Points on a hilly landscape, in no order, each with its height.
From any point a climber takes the steepest step (rise divided by distance) to one of its 2 nearest points. It stops when none of these is higher. Distance is the straight distance between rows; heights are no part of it.
Z970 (h 21.9): [-28 -10  20 -31  -3   3 -15  -3 -16  -7 -26  -8  11  23  16 -31   9   5
  12  -2 -31 -26 -25  11   8  19 -14]
Z278 (h 13.2): [ 23  -4   2  -9   4  18  -9   8  31  47 -28  -9  -1 -22 -36 -11 -34   6
 -54   7   4   2  39  51  14  -5   7]
Z37 (h 40.3): [ -9  -2 -24 -23 -38 -52 -25  11 -22 -23  15   0  17   1   3  -7  46  12
  12 -28  15 -18 -30 -26 -14  20 -10]
Z205 (h 49.1): [ 25   5  -9   6   4 -32   8  10  12  -1  -1  -6  40 -44  -2  27 -11 -13
 -27 -14  16  30  26   0  14   3  12]
Z577 (h 38.0): [-19 -34  37  31   2  46  25  -5  -3 -10   3   3 -22  19  14  12 -52 -29
   7  15  -9  -4 -17  19   4 -20 -14]
Z333 (h 26.6): [ 13  26 -15  15   0  -7  10 -13   9  -6  43   5  -1   0  22  17   5   4
  17  -6  25 -11  20 -26 -12  -7  27]
Z231 (h 36.9): [  9  13   9   4 -33 -39  -3  18   1 -15  -8  -3  23  -3  11  29   0 -11
  -8 -22  18  -1   1 -20  -4  17  -7]
Z505 (h 37.2): [ -5   3  16  16 -35  -3  10  13 -13 -19  -3  18  -2  46  27  23  15  -9
   8  -3  20  20 -63 -12 -24   3 -31]
Z295 (h 20.5): [ -1 -18  -3   2 -17 -39  22  41   2 -18 -11  12  32 -16 -33  15  12   8
 -21  -6  19  48   4 -10  -1  17  -1]
Z744 (h 14.2): [  9   1 -29 -14  24 -26 -23   6  -1  34 -12 -18  36 -67 -22  29   8 -29
 -20  -7  -2  28  17  -6  18 -22   3]
Z268 (h 43.1): [-13  23  22 -32  -4  15   9 -43 -12 -21 -12  21 -24  35  14 -36  34  15
 -16  22 -20 -69   7   3 -12  -5 -11]
Z159 (h 44.8): [ 31 -33 -26  -6  14 -23  17  31   4   5  -1  19  22 -42 -41  -1  11  26
 -36   0  19  59 -14  23  -6  -8   1]
Z998 (h 46.7): [ -3  14 -22  -5 -35  -8   5  -3 -20 -11  29  26 -29  29   6   2  42  12
  24  -5  18 -10 -39 -38 -28   2 -13]
Z638 (h 46.1): [ 14 -26 -27 -13 -11 -30  13  35   2   6 -18  34  19 -41 -53  11  18  24
 -51   8  32  44   5  13  -3 -13  10]
Z496 (h 14.1): [ 20   4   3 -23  23   1 -11  -4  26  37 -10  -7  10 -37 -37 -12  -5 -13
 -61   7  -4   0  52  28  30   1  15]
Z809 (h 47.4): [-16   8  40  -4 -14  15 -18 -20  -3  -8 -10   3 -15  38  42   7 -13 -24
  13   8 -17 -36 -10  15   5 -18 -21]
Z452 (h 43.0): [ -8 -36  -3  17  -7  19 -16  14 -20   0   4  -8 -12  11  -4 -20 -15   1
  44 -15 -14  30 -47   1  -7   4  -9]
Z941 (h 19.2): [-11 -16  10   3   1  -9  33  28  -4  -6 -12  14   8   3 -26  12  -8  -1
 -24   0   1  34  13  -1  12  22  -6]
Z845 (h 49.2): [ -9  17 -26 -22 -15 -19   7 -12 -26 -18  32  21 -24  16  -3 -14  49  19
  12   2   3 -29 -20 -28 -24  16  -8]
Z966 (h 31.2): [-17 -36  18 -15  -2  14  -2   4   1   1 -27 -18 -22  37 -22 -44 -15  20
   3  18 -12 -12   4  26 -21  22  -3]
Z456 (h 38.4): [-17 -31 -11 -18  -8 -32  12   9 -11 -27  13  11   8  21 -20 -23  43  24
   9 -20   4  10 -13 -19  12  26   0]
Z578 (h 33.6): [-24 -44  16 -13   3   4  19  -9   3 -20  -6  -7  -8  42 -14 -50   6  22
  -2  13  -9 -13  -5  12   2  23   4]
Z156 (h 12.2): [-16  21 -14   3   5  18  14   3 -22  14  19  14 -23   3  -5  23  19  -6
  25   5 -10  12  -7 -27 -19 -16  -4]
Z341 (h 50.9): [-24   3  33 -16  -6  29 -11 -34  17 -10  -5  -2  -5  40  42   1   4 -34
  -3   5 -19 -52  11  -1  35 -19   1]
Z96 (h 28.2): [ 20  39 -11  13  -9 -23  -8   3   4   7  24 -15  11 -20  16  31  -7 -17
  13 -10  23  -9  14 -23 -20 -11  11]
Z406 (h 20.3): [-26  -8   2 -26 -16  -4 -22 -11  -9 -15 -11  -6  -7  40  15 -33  28  19
  19   1 -19 -46 -17   0   9  12  -6]
Z536 (h 57.4): [ 15  29  20  -8   2  -2  17 -21   5   5  12  11 -11   9  -3   7 -24   7
 -22   9  11 -25  48  13   2   2  14]
Z101 (h 60.3): [-13  30  26  -7 -15  -7   5 -15   9  -1   7   8 -11  25  -2   7 -10  -3
 -19   2   3 -33  56   0  16   3   9]
Z940 (h 42.1): [-12 -15  17  17   0  23 -25  -2 -10   3  -1 -18  -9   8  20  -3 -18 -14
  44   0 -17   4 -53   4  -9  -7 -11]
Z897 (h 17.9): [-24  -6  12  11   7  11  19  27 -11   4 -15   5  -8   0 -42  17  -8 -27
 -10   6 -14  27  33  -8  17  17  -9]
Z504 (h 7.5): [-10  30  -8 -13  35  30  18 -37  -7 -12  17  12 -14   2  17 -16  33   4
  11  12 -18 -36   9 -13   9 -18  15]
Z462 (h 23.3): [ 17  29 -19 -13 -27 -32 -26  29  -7  13  -4   3   1 -21 -23  15  -4  18
  -4   4  12  -3   5   1 -15  -3  -6]
Z497 (h 51.7): [-25 -24  -9  -4 -16  15 -10  -6 -14  -5  22  12 -28  42  -9 -26  38  -2
  46 -14 -11   3 -34 -31   9  -3  -7]
Z942 (h 56.5): [ -5  21 -12 -14   4 -31 -11   3  -4  -6  11  -6  32 -31  -1  19  33 -12
  -1 -23   4 -14  20 -30   8   9   7]
Z670 (h 39.5): [ 13   2  15  33   2  28  25  -9  -2   1   7   6 -23   0   2  24 -48   2
   5  21   9  23   1  20  -6 -13  -3]
Z904 (h 28.9): [ -9 -44  18   8 -15  19  -5   0  -5  -8 -13  -5 -23  36   0 -34 -32  26
  18  14  -8  -8 -33  33 -13  10 -13]
Z193 (h 29.4): [ 21 -21  19   2  23  -2  25  -8   7   0 -21 -17  37 -10   6   3 -32 -17
 -25  -7  -8  20   8  24  26  22   2]
Z700 (h 5.0): [ -6 -20  -2  13  22  15  33 -24  20 -25  37  12 -15  27  15 -14   0  22
  10  14   4 -11  16  -5   5  -1  29]
Z955 (h 51.8): [-10  14 -23 -13  -1 -15  17 -10 -14  -7  25  26 -11  -2  -1  -6  42  21
   1   2   8 -21  12 -27  -8   6   4]
Z792 (h 44.7): [-31  23  37   2 -19  24 -27  -7  -5   8  -3   4 -34  39  35  21 -34 -42
  17  16 -13 -32  -6   9   4 -25 -20]
Z589 (h 35.5): [ 17   7   1   6 -27 -49 -13  22  12 -13 -10 -20  39 -13  11  18 -18   6
  -2 -23  22   6  -4  -2  -7  16   5]
Z417 (h 22.9): [  5  -7 -24  22  21 -31  16  18  -1 -11  31   1  11 -16 -14  21  26  -7
  12 -15  22  38  14 -31   4 -10  16]
Z992 (h 30.9): [ 10  -5  17   5  40   9  33 -22  -3   1  -6 -10  12 -24  16   5 -21 -17
 -13  -3 -10   7  12  13  16  12   5]
Z423 (h 43.6): [-29  -8  23 -18 -21  -3  25   7 -21  -4 -25  24 -10  38  -3  -7   8   4
 -11   8 -11 -10 -17   4 -12  30 -36]
Z962 (h 56.4): [  4 -43 -33  -7  29  13  -2  21  22  36 -10  -6   6 -44 -52  -9  -2  -1
 -46   7   0  42  19  37  22 -15   3]
Z321 (h 47.5): [  3 -20 -28 -21   4 -28  12  33   6   9  -6  23  -2 -27 -72  -7  23  18
 -51  11  18  29  29  16  -1  -6   5]
Z903 (h 44.6): [ 38  29  -6  30 -31 -23 -10  33   6  -9   2  -7  25 -41   0  32  -2  13
   3  -5  41  33 -17  -4 -32 -10   8]
Z905 (h 43.2): [ 24 -13 -15  10  14 -10  25  13   2  -2   1   6  15 -28 -13   1 -14  25
 -13  -7  12  50 -14  15  -8   3   6]
Z488 (h 58.5): [  0   0 -10 -27   6 -40 -21  15  -6   5 -14 -22  41 -34  -6   2  14  -6
   2 -18  -9  -2  11  -3  17   7  -2]
Z846 (h 6.3): [ -4  17   1   3  17  20  31 -42  10 -19  35  22 -12  16  32   1  16  -2
   8  11  -2 -28  17 -13   5 -18  16]
Z7 (h 46.4): [ 19  -6 -13  12   4 -26   1  33  -5   9 -18  -4  33 -58 -25  39   7 -20
  -9  -7  11  62 -16  -6  -6 -16 -10]
Z20 (h 42.3): [ -7   2  -3 -18 -27 -41 -26  10 -14 -16  -8  -6  10  18  19 -11  14  17
  14 -16   4 -23 -39 -12 -11  28  -8]
Z757 (h 24.5): [ -8  33   9  -9 -27 -10 -32   4 -14   4 -10   2 -25  22  14  -3 -18  12
   9  10  -3 -24 -20  14 -19   2 -26]
Z127 (h 43.4): [ -8  -7  21  37 -15   8  23  -4  14 -11   1 -15   8  24  31  31 -20 -33
   8 -16  15  18 -12  -6   8  -6  -6]
Z785 (h 2.0): [  4 -17 -38 -13  20   1 -19   2   4  16  17  -4 -15 -17 -34 -34  21  27
  28   1 -10  20   9  -6  11 -10  31]
Z615 (h 48.9): [ -4  -1   0  -2  -7  12   9 -34 -12  -8   9  17 -33  28  26  -6 -14  18
  23  20  -1 -25 -32  11 -25 -13  -9]
Z856 (h 21.7): [-20  33  26  -7 -11   0  -3  12 -18  13 -22  11  -5   7  12  27  -5 -23
  -1   1 -19 -12   6  -6   0   6 -26]
Z369 (h 27.0): [-14 -21  11  16 -38   2 -15   8  -1 -17 -10  -6 -15  45  15 -12 -30  21
  24   6   1   3 -48  20  -7   6 -13]
Z440 (h 13.1): [ -6  20 -18   0  25   7   9   8 -32  13  11  11 -12 -27 -13  13  30  -4
  21  -2 -13  28 -18 -31 -16 -14  -5]
Z812 (h 40.9): [-23   3  13  -8 -35 -24  15  24 -16 -12 -13  26   7  29  -2  13  14   4
 -14 -11   6   2 -20 -12 -11  28 -30]
Z216 (h 49.4): [ 28   1 -10  17   4  16  -8  19   1  35 -25 -11  18 -50 -22  32 -32 -21
 -29   2  -7  33  -2  31   3 -12 -13]
Z922 (h 47.0): [-13 -16  -5 -14   9  23  14 -41   4 -13  10  17 -29  31  20 -37   7   9
  17  27 -11 -44 -10   4 -10 -17   7]
Z520 (h 52.4): [ 36  30  29 -37  13 -21  -7 -29  -3  16 -16   3  27 -26   3 -15  -5   1
 -43 -13 -10 -42  34  14  13  18  14]
Z94 (h 32.8): [ -7  -5  15   8  31  24  29 -36  16 -13   3  -8  13   5  22  -2 -17 -21
  -2   6 -20 -11  29   2  34  -2  14]
Z484 (h 43.7): [-14 -10  44  -9 -24  17  -3 -25  -1  -9  -7  30  -8  40  60  27  -4 -33
  -8   2   0 -32 -36   4  -1 -18 -42]
Z164 (h 40.2): [-23 -19 -19 -15   7 -31   3  17  -6 -26  22   9  11   9 -22 -12  56   8
  12 -13  -3  18   8 -37  20   8   9]
Z328 (h 47.9): [ 14   6  -7  18   9 -31  12  24   7  -7  -7 -12  42 -45 -15  36   5 -29
 -19 -21  25  46   9 -16   3  -1   4]
Z720 (h 31.4): [  5  -2 -23  15  -3  -5 -18  -4   1  -2  28 -20  -8   6  16  -9   5   8
  56 -18   7  12 -25 -27 -11 -18  20]
Z950 (h 46.6): [  8 -19 -20  14   1  27 -35  22   0  27 -19 -19  -5 -25 -17  -7 -33  10
  20   3  -8  29 -33  25  -7 -10  -1]
Z525 (h 1.4): [-10 -15 -42  -6  19 -11 -17  12  13   3  26 -10 -14  -9 -37 -10  15   7
  19  -7   4  33  27 -20  20 -10  31]
Z182 (h 41.6): [ 21  28   3  44 -17  14  16  18   0  -9  -1   7 -11 -10  -8  36 -31  13
 -13  14  19  35   3   7 -16 -12  -2]
Z782 (h 49.8): [-22  11  12 -18  12  22  34  -5   0  -7  -2  25 -19  31 -13 -21  21  12
 -18  21 -12 -30  32  -7  -2  10   0]
Z756 (h 50.8): [ 30   0 -10  -2  28 -22   5  -9  29   0  12 -15  34 -37  10   3 -22  -1
 -27 -13  16   8  40  10  31  10  28]
Z510 (h 2.8): [  5 -16 -27 -10  27  -1  -5 -14   4  -4  27  -6 -18  -3 -16 -42  18  33
  29   2  -9   4  -2  -9  -2   4  23]
Z816 (h 48.3): [ 27  -7 -22   6  10  11 -20  30   1  32 -21 -14  16 -47 -12  13 -25  -1
 -11  -6  -3  43 -20  36  -4  -9  -7]
Z575 (h 54.2): [  2   9 -27 -24   8 -23  -8  -3 -11  -8  16   3  10 -21  -9 -11  36  14
   6  -5   3 -20  16 -21  -9   5  11]
Z44 (h 53.9): [  4 -33 -31  -9  38 -14  -6  10  33   5   8  -9  19 -28 -26 -15   4  11
 -22   2   1  25  34  16  31   4  33]
Z144 (h 14.9): [ 14  -1 -13 -15  37  -9  -4 -18  18  28 -15 -12  31 -53 -24  11  -7 -27
 -51  -3  -7  10  48  19  47   7   8]
Z583 (h 57.2): [-24  22  12  -9 -18   1  -1  -8   4  -9   7   6  -9  31  16  11  15 -14
  -8 -10   4 -34  33 -18  16   1   2]
Z196 (h 51.9): [ -6 -26   0  -8  45  47   4  -1  -5  23 -19 -16  11 -38 -30 -15  -6 -15
 -18   8 -28   6  16  22  27  16   2]
Z534 (h 21.8): [  9  -4 -15  24 -16 -32  16  24   1 -19  23  12  14  -6 -17  20  15  11
   0 -14  30  43  -2 -24 -10   1   8]
Z507 (h 14.0): [  2  16 -22 -10  28   2  12   7 -17  21   1  16  -4 -40 -22  17  18 -13
  -5   8 -11  25  16 -10  -2 -10   1]
Z168 (h 40.5): [  0  11  10 -28   2   3  10 -35  -7 -34 -16   8  -6  30  15 -56  43  24
 -16  17 -11 -77  -4  -2  -5   0  -4]
Z112 (h 52.1): [ 18 -11 -21  -3  35  -8  -3  -9  28   6   9 -19  19 -24   4 -10  -8   9
  -9  -4   0   1  35  14  27   1  32]
Z303 (h 28.6): [  2  29   0  41 -17  17 -17  17   8  10   4 -18 -20   6  13  31 -19 -23
  39   1   9  20 -25 -13 -18 -22  -2]
Z619 (h 50.6): [ -6  -8 -17  -2  36   4 -18 -14  20  -2   4 -29  22 -12   4 -11   5 -16
  14  -3 -21  -2  34   0  39   5  22]
Z642 (h 15.8): [ -6   8  -3  -7  26  14 -11 -10   0  27 -18  -9   7 -40 -35  21  -8 -39
 -35  -1 -17  20  46   2  32  12  -8]
Z933 (h 9.9): [ -9   6 -20  -3  23  35  10 -13 -16  14  11  21 -49   1 -13 -23  -3  11
  23  25 -16  -2   4  -6 -11 -13  21]
Z337 (h 29.7): [-11   5  -4 -17 -28  13 -15 -42   3 -18  16  22 -14  46  42   0  31  -1
   7   5  11 -61 -18 -18   1 -19   3]
Z807 (h 16.0): [  6  24  16  13  -5   7  -2 -20   7   4  13   1  -5  11  63  29  -1 -34
  27   1  13 -24 -35  -8 -22 -34 -16]
Z532 (h 40.4): [-19 -23  33  32 -16  31   9  -5   4 -14   7   3 -16  36  24  31 -29 -39
  16  10   7   7 -29   7   6 -22 -14]
Z154 (h 26.0): [ -6  30  11  13 -35 -16 -43  28  -5  -2 -14  -9 -13  12  26  13 -22  -3
  17   0   4   2 -35  11 -21   2 -25]
Z121 (h 54.9): [ 22  19   1 -36  11  -4 -21  -7   1  29 -20  -7  12 -30  -1 -15  -7  17
 -21   1 -22 -28  21  22   3   7   7]
Z610 (h 29.5): [  0 -11  16  23  -9  51 -18  34  -3  29 -29  -3 -33  -9 -41   1 -59   5
  -9  26  -2   6   6  35  -4  -2   2]
Z722 (h 29.8): [ 15  32  11  12 -24 -27 -13  -5   9  -3  26  -9  29 -23  43  25   3 -29
   4 -29  28 -33   8 -27 -18   0   3]
Z724 (h 46.2): [-19  -9  11 -13  41  19   7 -12   6 -15 -12 -15   7   7  -8 -50  26   5
 -13  15 -30 -23  36   5  37   5  15]
Z399 (h 26.7): [ 13   3   1   8 -31   3 -25  23   8   6 -25  -4 -18   6 -23 -12 -34  50
  -2  13   9  17 -16  34 -21   7  -5]
Z482 (h 52.3): [ 29  19  12  14   5  13  15  -3   9  24  -8   5  -1 -29 -21  25 -38 -11
 -47   8   7  21  41  23  12   2   5]
Z771 (h 33.8): [ -3  -8 -17   6 -26  -7   4 -21   1 -29  46  22   1  38  38  11  54  -1
   6 -26  42 -30 -34 -47 -15   1   5]
Z89 (h 38.3): [  8 -15 -20   1 -47 -45   1   6  -2 -31  32   5  26   6  12   7  35   6
  13 -37  40  -2 -29 -32 -24  21  -4]
Z630 (h 3.7): [  6 -18  -6  20  26   2  45 -10  22 -27  35   9   8  11  18  -4   6   5
   5  -3  12  15  18 -13  15   6  19]
Z126 (h 41.8): [-23 -16 -19 -19  19 -33 -13   9  10 -28  10 -10  18   3 -21 -24  48   8
   0 -11 -13   0  34 -28  34  16  17]
Z475 (h 36.0): [  1   4 -16  22 -30 -22   9  -6  14 -22  46   5  11  17  36  18  33   0
  14 -29  39  -8 -23 -36 -20  -2   8]
Z86 (h 45.2): [ 11 -19  -4  31  -5  24 -16  20  -7   6  -9 -17  -6 -18 -16  -8 -18  16
  30  -3  -6  44 -48  15  -7   2 -10]
Z799 (h 16.8): [-17  10  17   9   3   6  -2   4  -4   8 -26 -10   3  -9 -21  32 -28 -45
 -19  -7 -18  16  42 -11  29  15 -12]
Z197 (h 54.5): [  3 -30  -9 -19  32  21   4  15   4  38 -32  -4   5 -39 -47 -15  -1  -7
 -44   9 -21  21  27  33  12   6 -12]
Z51 (h 35.2): [-19 -24  36  20  19  42  16 -19   1  -8  -4 -13  -9   8   5   4 -33 -41
  -2   6 -23 -12  14   7  27  -3  -5]
Z987 (h 41.2): [-10  -1  20  49 -21  14  19  28  12 -19  -5  -8   7  15   3  37 -27 -30
  12 -10  11  41  -6 -13   4   1  -9]
Z503 (h 45.9): [ 30  14 -14  40 -23 -34 -13  27  26 -12   6 -19  33 -37  -9  32   6  -9
  15 -17  42  32  -7 -17 -21 -16  16]
Z310 (h 25.3): [-17 -23   8  -4 -15  -3  -7  19  13  -3 -18 -14  10  21 -11 -11 -26   7
   1  -6  -8   5  13  13  16  17   3]
Z565 (h 55.0): [ 13 -10  -8 -20  16  30 -13  -1  12  41 -27 -13 -25  -7 -34 -52  -5  29
 -23  25 -15 -17  25  28 -17  -4  13]
Z99 (h 37.5): [ -3   4  14   6 -10  -7  10   2 -13  -7  14  10   9  20  33  12  15 -11
  13 -17   6   3 -37 -15 -11   0 -20]
Z69 (h 44.1): [ -3   4   4   1   0   9 -33 -11   1   9  -4 -26  -3   8  40  -3 -19  -9
  41  -3 -10 -16 -38   6  -6 -16  -8]
Z781 (h 52.0): [ -1   5  -3 -21  11   4  -2   7  -2  19 -15   3 -15   1 -39 -22   2  27
  -9  18 -12  -5  30  14 -11   5   2]
Z143 (h 39.7): [ -1   5   9  51 -22   8  21  36  -2 -17   1   0  -3   7 -16  31  -1 -13
  10  -7  10  55 -20 -23 -10  -1 -12]
Z32 (h 36.1): [-19 -38  -1 -12  -4  -5   9  -3   5 -20  12   1  -7  44 -15 -39  28  23
  15  -8  -4   1  -5  -5  17  24  -1]
Z489 (h 26.5): [  4  -1  20  12 -24 -10  -5   6   7  -2 -14 -20   8  19   7   8 -39   5
  -3  -5   2  -4   6  16   6  12   1]
Z608 (h 24.2): [ 33  19 -27 -15 -23 -21 -24  22   7  18 -13   2  12 -25 -20  -4 -13  32
 -22  -3  22  -5  15  25 -11   0  11]
Z411 (h 46.5): [ -3  19  28 -26   7  14  20 -31  -4  -5 -12  12 -28  27 -12 -37  25  16
 -27  29 -15 -48  44  -3 -12  -1  -1]
Z240 (h 45.3): [  7  20  -9  -5  -3 -26 -13  33 -24  18 -21  11  15 -51 -32  41   7 -20
 -15  -1   2  38  -9  -6 -17 -15 -15]
Z422 (h 49.7): [ -4 -26 -17 -27  12 -10   0  19  -3  17 -12  11  -9  -9 -53 -33  22  30
 -25  13   1  14  21   6  -7   5  -2]
Z714 (h 42.9): [ 30  35  -7  26 -15  -8   1  27   1   5  -3   1   2 -34  -5  42 -16   3
  -8   6  18  43  -2   4 -17 -13   2]
Z868 (h 46.3): [ -7   4  15  14   0  -2 -27  -4  12   2  -7 -35  25   9  40  16  -7 -29
  27 -23  -2  -7 -15  -8   9  -1  -3]
Z48 (h 27.9): [  7   6  11  20 -24  22 -16  27   1   6 -20   1 -31  10 -23  -1 -51  29
  -8  29   2  12  -6  39 -24  -7   2]
Z559 (h 11.1): [-18   5 -14  18   4  32  20 -14  -9   8  27  21 -34  21   1   3  -3  -1
  23  15  -3   8  -3 -16 -13 -16   6]
Z821 (h 28.0): [ 24  -9  21   4  -5 -24   9  -2   8   5 -26 -16  28  -6   3  12 -44   9
 -22 -14   8   8  10  25  15  17   1]
Z324 (h 17.4): [  2  24  14  11   1  16  13 -30  -8   6  14  10 -16  12  43  33 -10 -25
  13   3   1 -20 -10 -14 -11 -24  -5]
Z672 (h 56.9): [  8  14 -16 -27  11 -21 -41   1  -3  20 -16 -23  20 -30  -3 -11   2  12
   2 -10 -13 -16  18   2  12   4   3]
Z392 (h 0.8): [ -4 -11 -36   5  -6 -26 -18   9  17 -10  35  -9  -7  -1 -22  -7  12  20
  16 -10  23  16  24 -28  12   3  35]
Z611 (h 44.0): [  0  21   8   1  -8  -7  -7  41 -34  14 -29  14   7 -29 -11  33   0 -16
  -5   0 -11  38 -20   3 -18   1 -33]
Z620 (h 43.8): [-16   1  -6 -19  23  -7  -1  -5  17 -25  -1  -3   8  12 -10 -35  33  14
  -2  -1 -20 -27  40 -15  33   8  20]
Z64 (h 50.7): [ 32  19   4  16   5  23  -6  -1  13  35 -30  -8  10 -42 -19  24 -48 -21
 -46   1  -8  26  20  35  16   5  -9]
Z715 (h 14.8): [  1  10 -17   0  42   4  -1  -6 -11  18  -9 -13  18 -53 -20  28   8 -32
  -9  -1 -15  28  22  -7  15   0  -5]
Z375 (h 34.1): [ 15 -18 -24   2 -10 -45 -18  18  13 -14   6 -20  29  -5  -1  -8  -7  24
  21 -20  22  18 -12   0   3  10  19]
Z774 (h 46.9): [-30  -6  17 -18   7  18  37   1 -18 -11  -8  33 -24  30 -21 -11  24   8
 -15  12 -16 -11   8  -9 -10  17 -21]
Z634 (h 54.8): [ 38  28  13   0   6  -3  18 -14   5  18   9  12  -5 -14 -11   9 -30  11
 -43   3  15  -7  39  25  -2   5   9]
Z574 (h 3.8): [ -3 -24 -18   9  16  13   9 -26  14 -12  29  -7 -14  20  11 -35  -4  28
  34  -4  -4   2  -7  -5   7  -2  31]
Z450 (h 46.8): [ 11  11   9 -20 -14 -31   3 -25   0 -15   0  -5  17  10  32 -21   1  27
 -12  -5   8 -51  -5  13  -4  25   2]
Z325 (h 27.3): [ -2  33  11  28 -19  12 -35  29  -7   4 -12  -7 -17  -3  13  19 -32  -8
  29  13   5  23 -35  12 -22 -15 -14]
Z301 (h 52.2): [ 19  -6  12  -9  29  17  14 -45   8   3  -6 -11  -5  -1  27 -29 -28  13
  14  13 -15 -28  -6  27  -2 -12  15]
Z172 (h 14.3): [  9   3  14  30 -25   4  -5 -18  14 -10   8  -3 -10  28  55  22 -26 -13
  31   0  15  -1 -47  10 -26 -36 -15]
Z972 (h 23.5): [-31 -21  28 -16  -7  12 -20  14  -4   7 -26 -14   2  25   0 -18 -18  -8
  12   1 -29 -17  -5  10  19  22 -17]
Z234 (h 20.2): [-22  17  24   3  11  20   4  -4  -8   9  -8  -5  10   1  24  25  17 -49
   4  -6 -26  -8  -4 -19  11   1 -12]
Z623 (h 25.4): [ 26   8 -10  -9 -29  -9 -20  27  -2  21 -32   1  -5  -8 -38 -12 -23  38
 -34  14   7  -2  -3  42 -25   4 -12]
Z859 (h 49.6): [ 20  14  29 -30  -5 -27  -4 -24   5  -3 -10   1  20   4  20 -22 -14  15
 -28  -3   2 -51  25  11   5  20   7]
Z743 (h 49.0): [-19   2 -14   2 -24  -7  -2   8 -19  -7  17  20 -27  29  -9 -11  32   4
  31 -12  10  23 -37 -33 -14  -1 -15]
Z444 (h 32.9): [ 16 -19 -25   6 -13 -26 -24  -1   1 -10  14 -22   2   3   0 -27   5  24
  32 -22  15  15 -33 -11  -8   3  17]
Z162 (h 30.1): [  5   6 -21  39  -2   3  -7   8   7  -1  23 -12 -13   3  -4  13   1 -11
  45 -12   9  30 -15 -29 -14 -17   4]
Z923 (h 54.4): [-18  19  12   5 -10  11 -10 -20  17  -7  10  -6  10  33  34  16  16 -30
   7 -15  -1 -42  20 -25  26 -14   9]
Z592 (h 19.0): [-13  27  17   2  20  27   3 -23 -15  10  -2  -5  -1  -1  36  13   5 -33
  17   4 -30 -25  -4 -14   8 -21  -9]
Z843 (h 38.9): [-11   7   6 -13 -27 -36  10  25 -14 -10   1  22  17   7   2  24  29  -3
 -15 -18  15  -7  -3 -32  -9  15 -23]
Z572 (h 57.3): [ 17 -24   1 -28  35  26  -1 -15  11  23 -20 -18  -6 -10 -13 -59  -6  36
 -22  26 -16 -25  15  37 -15   3  13]
Z918 (h 39.8): [-22  -4  30  21 -31  20  10  27 -20  -9  -7  19 -20  33  17  20 -11 -13
  10  10 -10  24 -60   6 -20   1 -37]
Z764 (h 46.0): [ -1  19 -15   4 -25  11  -2 -20 -12  -9  28  20 -37  27  25  -5   8  11
  22  10  14 -21 -44 -11 -30  -5 -12]
Z296 (h 25.0): [ 16  10 -30   4  26  -1  19  -4   6   1  38  13  -6 -25   2  10   2  11
  -6   4  22   9  36 -13  -5  -3  32]
Z404 (h 32.1): [ 13  36  30  -7 -26 -24 -13 -16   1  -7   6   5  33   7  57  23  24 -26
 -10 -27  24 -48  -9 -29  -3   3 -12]
Z174 (h 42.2): [-15  10  17  12  -4   9   2  29 -25   3 -17   8  -6  -5   2  19  -1 -18
  15  -1 -16  30 -40  -2 -25   9 -37]
Z653 (h 55.2): [  6 -39 -36   4  24  -5 -11  21  27  15  -5  -7  17 -36 -41  -3   3  -2
 -27  -7   4  49  19  21  33  -9  14]
Z377 (h 55.3): [-33 -33   4  10 -11  35  -4 -12  -6  -7  25  10 -32  49  15 -14  11 -15
  41  -1  -9   0 -43 -10   0 -17 -14]
Z580 (h 50.0): [ -5  -7  19  -3  20  33  11 -44  11 -11  -1   4 -19  10  20 -23 -21  -4
  17  23 -24 -35   1  20   0 -27   7]
Z546 (h 49.3): [-20 -20  19 -11  47  35  16   1  -8   5 -22 -15   3 -15 -11 -34  10  -9
 -17  10 -39  -6  31  14  30  12   0]
Z761 (h 44.3): [ 16  -3   1 -21 -22 -38 -17  -5 -14  -9 -15  -8  14  10  18 -20   2  36
   3  -9   7 -31 -31  15 -17  26  -9]
Z728 (h 31.7): [ -3  -5 -11  -2 -19   5   4 -37   9 -26  34  23  -4  40  53   9  45   3
   0  -8  28 -48 -19 -31   2 -13   5]
Z316 (h 54.7): [ 20 -15  11 -21  36  17  18 -30   2   2 -11  -9   0  -3  12 -46 -11  37
  -4  21 -19 -28   6  33 -10   3  18]
Z702 (h 31.1): [  1 -18  18  14  11  46   4   0  -3  25 -22 -11 -23 -10 -23  -8 -53 -10
  -2  24 -16  -8   6  37  -7   0  -4]
Z886 (h 48.6): [-11 -10   8  -6  17  -7 -11 -12  14  -7  -2 -42  27  -2  20   2   3 -28
  14 -16 -15   0   8  -7  28   6   3]
Z863 (h 23.1): [ -8  36  15 -21 -17  -9 -19   3 -22  10 -12   1 -14   8   3   3  -1   2
  -3   7  -9 -26   3   0 -18   5 -17]
Z798 (h 34.8): [  3   5  10  -4  -6  -9  15 -20  -5 -15   9   6  35   6  56  13  35 -13
  -3 -24  13 -25 -23 -28  -5   2 -13]
Z355 (h 43.9): [-17 -13 -11 -16   2  30  -3 -37 -13 -14   9  15 -45  44  13 -46  31  13
  29  21 -25 -35 -40  -4 -16  -8  -5]
Z640 (h 24.0): [ 12   5 -37  10  23 -30  16   8   5   0  39  15   5 -44 -18  15  20   2
 -12   3  27  29  35 -23  -2  -9  28]
Z712 (h 32.7): [-12  -6  16   3  18  34  -1 -10 -11  23 -18  -5 -11   1  -2   4 -28 -16
   7  17 -25  -9  11  20   4   0  -5]
Z459 (h 8.8): [ -3  20 -13 -13  33  35   3 -23  -7   6  -3   4 -29  -1  -5 -26  11  11
  13  23 -24 -27  23  -3  -5 -10  18]
Z794 (h 41.3): [ 24  -9  -2  17  17  15  37  -3  -1   4   7  18  -9  -8  -1   5 -29  19
  -3   9   6  29  -7  20 -12   3   3]

For each start below, name the point where the climber stops.
Z905 -> Z572
Z771 -> Z488
Z295 -> Z99
Z324 -> Z782
Z966 -> Z962
Z505 -> Z962
Z444 -> Z782
Z69 -> Z962
